A landscape with many peaks, sampled at points; each row gives a point and its height.
A climber steps from a point to the highest of its 2 nearest points, and stops where none of them is higher. Distance is the straight distance between rows; heights are no part of it.
j_997: [131 175 154 159 121 134 110 187 120 158 131 165  84 152 113 123 100 137
 118 174 160  54 117 140]  h=40.8
j_930: [121 130 153 120 100 160 163 132 111 119 101 111 136 121 145 110 113 142
 132 155 158 151 144 170]  h=12.2
j_893: [105 122  76 129 116  48 149 167 130 128 136 124 144 112  78 147 115 108
 147 107  64 111  73 153]  h=30.2
j_710: [ 95 123 145 119 151  77 179 132 151 178 106  76 132 127 128 160 137 166
 149 124 163 134 157 146]  h=53.9
j_493: [107 150 115 132 168 117 147 152 151 173 130 114  94 120 101 104 121 110
 131 143 149 113 150 114]  h=53.2
j_717: [135 125 166 153 187 185 104 116 158 128 121 107  81  72 150 114 137  93
 122 117 130 127 172  81]  h=37.4
j_975: [130 173  73 137 152 107 129 122  99 101 168 110 153 129 143 129 130  92
 161 123 101 150 175 106]  h=30.0
j_94: [122 140 107 160 148 100  67 109 162 141 126 124 121  98 101 120 145  85
 135 130 109 140 162  53]  h=22.8
j_763: [108 154 145 126 152 146 180 154 140  81 143 158 100 180 154 113  76 173
 128 120 111 110 108 149]  h=23.4
j_650: [178 143 134 106 131 137  88  99 139 163 126 126 138  78 141 116 109 125
 189 144 118 130  87  52]  h=56.5
j_330: [140 112 132 143 117 144 160 118 102 134 130 155 100 209 169 111 131 147
  99 161 118  97 150 152]  h=25.8
j_189: [150  89  91 126  96  76 182 136  90 128 140  68 175 123 134 161 122 146
 181 118  95 143 118 169]  h=10.4
j_746: [132 107 125 182 120  89  91  95 154  99 109 127 137  80 118 138 151  78
 137 132 126 172 123  74]  h=19.8
j_768: [131 114 147 121  89  92 149 133 109 124 103  84 143 118 138 118 125 155
 134 126 149 189 124 162]  h=11.5
j_266: [134 121  91  55 128 149 107 112 113 135 146 123 154 147  87  94 123 106
 146  80 136  93 100 102]  h=55.8
j_532: [139 110 141  93  99 118  91 104 122 182  97 115 137  76 128 113 125 151
 160 140 125 154  95  78]  h=47.8
j_728: [134  81  63 115 151  99 210 116 178 132 166 100 124 140 124 159 146 130
 116  90 124 123  95 124]  h=70.6
j_611: [159 111 124 109 177 188  92  99 138 166 151 129  99 120 133  88 141 102
 106 104 119 122 157  56]  h=52.0
j_869: [118 158 114 120 162 176 101  96 120 103 141  85 156  40 128 149 122  67
 161  67 116 104 172 103]  h=22.0
j_108: [146 111 126 108 118 149 142 123 132  59 122 142 145 148 123 104 118  98
 141 122 142 121  48 148]  h=15.2
j_667: [145 158 103  79 108 106  98 113 121 129 128 104 170 141  96 115 111 137
 172 107 145 119  91  94]  h=66.1
j_319: [148 144 107 132 193 205  76 108 145 114 139  87 100  50 161 117 109  73
 126  81 117 104 175 108]  h=21.3
j_802: [ 85 123 133 104 159 144 135 118  83 103 107 198 135 130 133 136 178 125
 134 146  98 136 172 138]  h=26.2
j_253: [133 177 142 120 146 181  98 151 136 106 167 150 122  96 149 114 124 130
  84 127 173 117 115 100]  h=15.7
j_476: [200 155 166 185 148 121 101 163 153  64 119 111 139 117 101 131  89 106
 184 105 122 158 116 133]  h=32.7
j_674: [ 53 107 150 119 139 123 156 108  89 147  99 157 148 153 170 162 128 163
 110 196 129  92 138 196]  h=28.4
j_437: [121 103 136  90  89 120  78  94 143 181  82 133 123  94 155 125 166 193
 121 145 138 164 115  89]  h=45.9
j_156: [119 125  95 106 177 170 144 157 130 114 176 194 147 101 121 159 164 118
  95 131 139 161 118  96]  h=15.1
j_81: [184 136 112 130 140 199  64 106 142 158 149 139  96 165 141  93 141  95
  93 135 131  84 193  74]  h=67.5
j_287: [ 90 173 179 158  92 116 103 153  93 147  95 148 104 146 112 111  92 135
 117 162 109  85 121 174]  h=38.8
j_569: [ 77 125  68  94 140  59 124 154 106 140 127 130 156 142 118 130 125 134
 126 125 103 111  64 174]  h=31.4
j_498: [139 112 112 123  76  72 178 158 106  94 152 105 161 116 112 199 139 167
 174  97  91 145  72 137]  h=9.7
j_161: [157  93 122 129 114 207 153  95 111 145 149 168  99 199 150 122 144 107
  93 147 149  82 175 134]  h=24.4
j_841: [116  86 125 102  88 109 117 122 101 113 124  83 171  97 107 119 171  90
 151 126 188 137  79 148]  h=6.7
j_680: [136 178 162 155  69 174 123 131 100  99 104 140 140 177 145 138  42 136
 147 162 116  92 165 183]  h=26.4
j_251: [111 159 126 162 136 107 150 104 131 145  95 122 106 104 132 112 114 128
 132 128  93 197 177 132]  h=38.9
j_166: [ 97 143 120 138 117  96 179 121 124  81 116 118 118 123 134 136 126 123
 141  80  84 187 170 127]  h=42.9
j_573: [126 175 107 120 135 122 152 151  95  78 187 140 164 112 144 161 116 122
 164 113 107 147 135 109]  h=25.9
j_906: [113 130 135 105 156 100 182 189 165  84 129 186 120 165 128 134 117 169
 126 146 112 111 104 150]  h=21.8
j_743: [121  90 171 132  95 143 120 103  91 120 112 117  97 137 163 114 197 130
 102 141 162 161 164 134]  h=21.2
j_495: [132  98 117 152 104 102 155  97 113 161 100 111 130 147 190 135 153 147
  97 189 147 156 132 187]  h=26.8
j_153: [122  84 125 123  94 121 164 107 123 156 131 116 111 191 185 134 138 157
  77 151 130  87 137 202]  h=26.3
j_59: [ 78 143 152 119 147 180 143  84 125  87 111 181 117 182 149 125 125 147
  82  84 127 135 155 138]  h=42.0
j_957: [140 102 124 128 112  81 120 160  89 132 149  80 170  87  95 135 141 109
 170 150 156 139  60 142]  h=7.5
j_440: [117 180 170 153 102 189 126 132 144  76 100 192 100 152 143 126 116 146
  88 112 131 114 178 151]  h=34.8
j_699: [106 111  85  62 176 158 150 149 120 149 173 188 150 138  95 153 154 131
  95 107 123 146 101 126]  h=12.4
j_469: [132 190  93 138 128 125 120 116 103 141 154 123 128 162 143  91  98 109
 113 141 113 127 143 126]  h=33.6
j_858: [128 106 100 111 138 125 160 130 149  75 134 133 149 187 113  89  81 106
 138 131 114  96  73 145]  h=17.8
j_482: [ 81  88 100  81 175 123 179 102 146 149 126 141 155 172 162 158 136 175
 107 112 140 125 132 170]  h=59.3
j_817: [ 54 137 135 118 166 141 147 134  79 110 129 184 144 161 154 135 140 125
 110 187 117 111 162 160]  h=30.1
j_564: [192 104 172 188 132  91 125 153 103  95 146  99 151 140 102 120  87 127
 179 112 109 197 134 141]  h=36.1
j_277: [116 169 129 109 176 166 146 162 124 107 172 171 132  72 140 154 134 142
 123 134 169 145 111  88]  h=19.4
j_397: [145  71 133  86  62 108  87 107 104 126  95  68 160  88  91 115 152 129
 167 102 153 164  96 140]  h=6.1
j_875: [ 88  72  85  90 162  79 194 122 157 133 174 104 155 145 149 170 142 155
 115  85 103  95  99 166]  h=63.9
j_984: [131  61 158 101 141 170 142 138 122 198 142 171  75 183 127 123 162 164
  50 115 131  77  99 170]  h=10.7
j_55: [145  80  92 119 132  91 152 113 187 162  99 109  75 152 129 103 155 149
  97 123 109 127 136 136]  h=61.0
j_302: [162  77  75 118 121  63 166 147 191 153 152  92 111 117 134 137 163 154
 124  99 109 128  99 158]  h=64.2
j_559: [121 124 145 145 182 205 160 105 149 141 152 146 102 180 133 118 106 106
  86 129 145  75 184 125]  h=21.9
j_412: [125  86 105 117  96  70 156 172  97 105 174 116 169  86 127 218 174 162
 140 129  96  94  52 155]  h=9.0
j_451: [ 76 144 121 115 148 109 180  97 141 161 112 121 134 175 154 144 138 161
 124 138 157 128 176 134]  h=56.1
j_204: [168 161 181 162 110 143  58 171 115 163 115 140 121 129 107 118 126 119
 149 189 157  92 133 125]  h=43.3
j_615: [124 113 107  68 155 167 138 151 119 171 143 185 109 157 115 117 148 158
  80 128 127 110  97 158]  h=11.2
j_389: [120  96 164 114 143 131 127  98  71 129  98 151 107 127 170 121 184 129
 147 142 101 143 158 126]  h=22.7
j_424: [140 110 133 148 134  93 153 139 142 153 122 116  99 103 155 134 169 161
 122 156 150 192 148  86]  h=42.7
j_850: [100  82 134 117 136  90 158 100 101 130  99 128 166 131 187 156 151 161
 137 186 124 145 113 201]  h=27.5
j_297: [113 100 158 125 100 125 107 116 153 149 108 147  94  99 159 131 165 185
  85 154 157 175 131  65]  h=44.6
j_2: [125 136 131 158 132  49 118 174 146 134 133 117 143  87  47 140 136  99
 175 107  95 129 105 111]  h=28.0
j_109: [110 111 102 133 115 121 159 121 127 124 152 100 135  74  91 159 148 111
 158  94 106 139 121  92]  h=16.4
j_497: [185 100 157 168 114  93 129 138 154 111 122  76 128 123 112 110 109 135
 157 106 125 207 155  86]  h=37.6
j_781: [121 169 141 136  88 146  84 140 102 135  96 184 103 125 131 121 152 136
  97 162 129 146 155 120]  h=35.8
j_351: [146 125 147 153  67 112  87 137 106 189  96 118  98 122 123 114 153 139
  97 173 135 161 160 136]  h=37.3
j_328: [157 160 132 138 125 126 115 136 181  65 132 133 124 121 129 119 107 128
 151  93 130 155 118  92]  h=27.2
j_653: [184 147 125 140 103 171  50 101 164 157  96 116  97 127 107  79 110  96
 134 138 105  85 185  94]  h=52.3
j_556: [124  69 149 106 135 152 128 120 126 202 133 205  99 188 157 172 164 184
  43 125 108 102 123 175]  h=10.5
j_212: [114 157 152 166 129 141 106  92 132 142 111  64 129  79 129 101  83 105
 128 113 129 184 175 117]  h=36.3
j_284: [128 201 164 168 122 171  83 143 141 104  86 161 124  98 131 143 121 132
 122 148 140 131 198 131]  h=31.5
j_748: [133 162 178 115 117 186 117 127 101 118 134 112 119 109 149 121 115 146
 126 147 189 115 135 111]  h=13.7
j_739: [152 126 181 163 147  90 132 165 126 130 137 110 103 116 136 117 150 148
 155 129 143 161 137  85]  h=40.2
j_740: [129 121 134 117 135 131 135 136 173 150 115 133  75 138 114 101 148 144
  93 121 126 120 151 100]  h=57.9
j_129: [154 150  91 102 108 128 101 107 136 123 136 155 170  98 106 142 115 121
 181 108 132 137  48  84]  h=54.0
j_218: [151 141 143 157  75 107 108 146  85 170  91 112 115 144 109 103 102 136
 116 163 107 142 129 185]  h=37.9
j_836: [133 167 143 173 139 193  85 122 170 128 130 172 109 146 129 145  94 114
  66 137 164  58 112 135]  h=17.7
j_955: [104 157 148 144 148 150  95  90 107 116 132  56 150  52 125 119  90  85
 161  79 110 163 147 102]  h=33.1
j_219: [127 182 146 136 118 155 142 155 126  97 137 141 112 187 157 110  47 157
 138 158 127  82 109 155]  h=24.8
j_344: [198 156 156 160 106 138  24 142 150 150  93 109 128 108  87  91 107  97
 147 165 121 134 155 111]  h=45.8
j_173: [143 177 167 163  60 198 125 138 134  94 111 159  96 135 152 148  70 115
 117 121 130  81 198 168]  h=29.4
j_91: [161 139  84 135  92 136 150 149  99 102 159 137 152  62 111 168 142  97
 163 117  96 142 116  89]  h=20.3
j_39: [108 110 113 139 118  98 129  73 126 116 109 129 167 111 114 160 156 110
 149 113 142 170 125 100]  h=17.6
j_259: [141  66 132 116 116  61 120 172  89 129 162 102 175  87 111 169 185 136
 168 141 130 115  73 158]  h=8.3
j_261: [131 133 136 164 127  71  92 133 152 147 123  86 152  79  62 147 125 102
 174  90 109 147 168  60]  h=25.7
j_121: [ 98 152  89 102 132  86 120 142  90 119 137 131 146 172 130 112 122 125
 119 156 108 115 115 156]  h=32.3
j_924: [ 95 107 102 100 106  84 178 140 101 111 131  58 152 112 133 118 112 131
 129 129 133 154 102 197]  h=11.0
j_421: [104 136 161 161 128 205 141  92 160 148 124 154  98 168 126 137  86 105
  82 111 163  49 137 132]  h=19.6
j_534: [143 140 147 172 139 157 101 124 202 119  96 177  97 136 122 127 127 110
  99 154 166 103  97 104]  h=15.6
j_423: [157  95 121 148 126 120 141 121 179  99 104 137 111 140 109 113 139  99
 112 130 153 121  55 117]  h=13.3
j_447: [ 97 102 131 132 148  87 167 128 161 165 119  61 110 124 119 120 134 128
 123 128 185 119 114 131]  h=51.8
j_100: [138 158 107  87 162 166  76 117 100 108 182 115 140 157 131  77  97  86
 136  95 116  76  97 117]  h=44.3
j_595: [148 190  70 120 166 162  93 125 136 112 166 121 144 168 131  99  85 101
 109 108 118 100 129 128]  h=37.0
j_481: [ 66 143 113 104 155 121 162 104 136  92 116 157 136 163 125 133 131 136
 116  77 100 151 145 116]  h=49.3
j_283: [168 110 157 136  95 103  62 125 103 138 114  76 168  91  66 105 127 117
 154 109 156 172 120 113]  h=5.8
j_52: [118  99  92 120 160 101 186 148 156  76 153 163 143 168 103 129 119 110
 147 117  85 110  89 137]  h=19.7

For each start below, name the point where the climber stops.
j_351 => j_81
j_330 => j_817
j_261 => j_667
j_328 => j_650
j_869 => j_481
j_109 => j_667
j_447 => j_728
j_423 => j_817
j_476 => j_650
j_841 => j_277
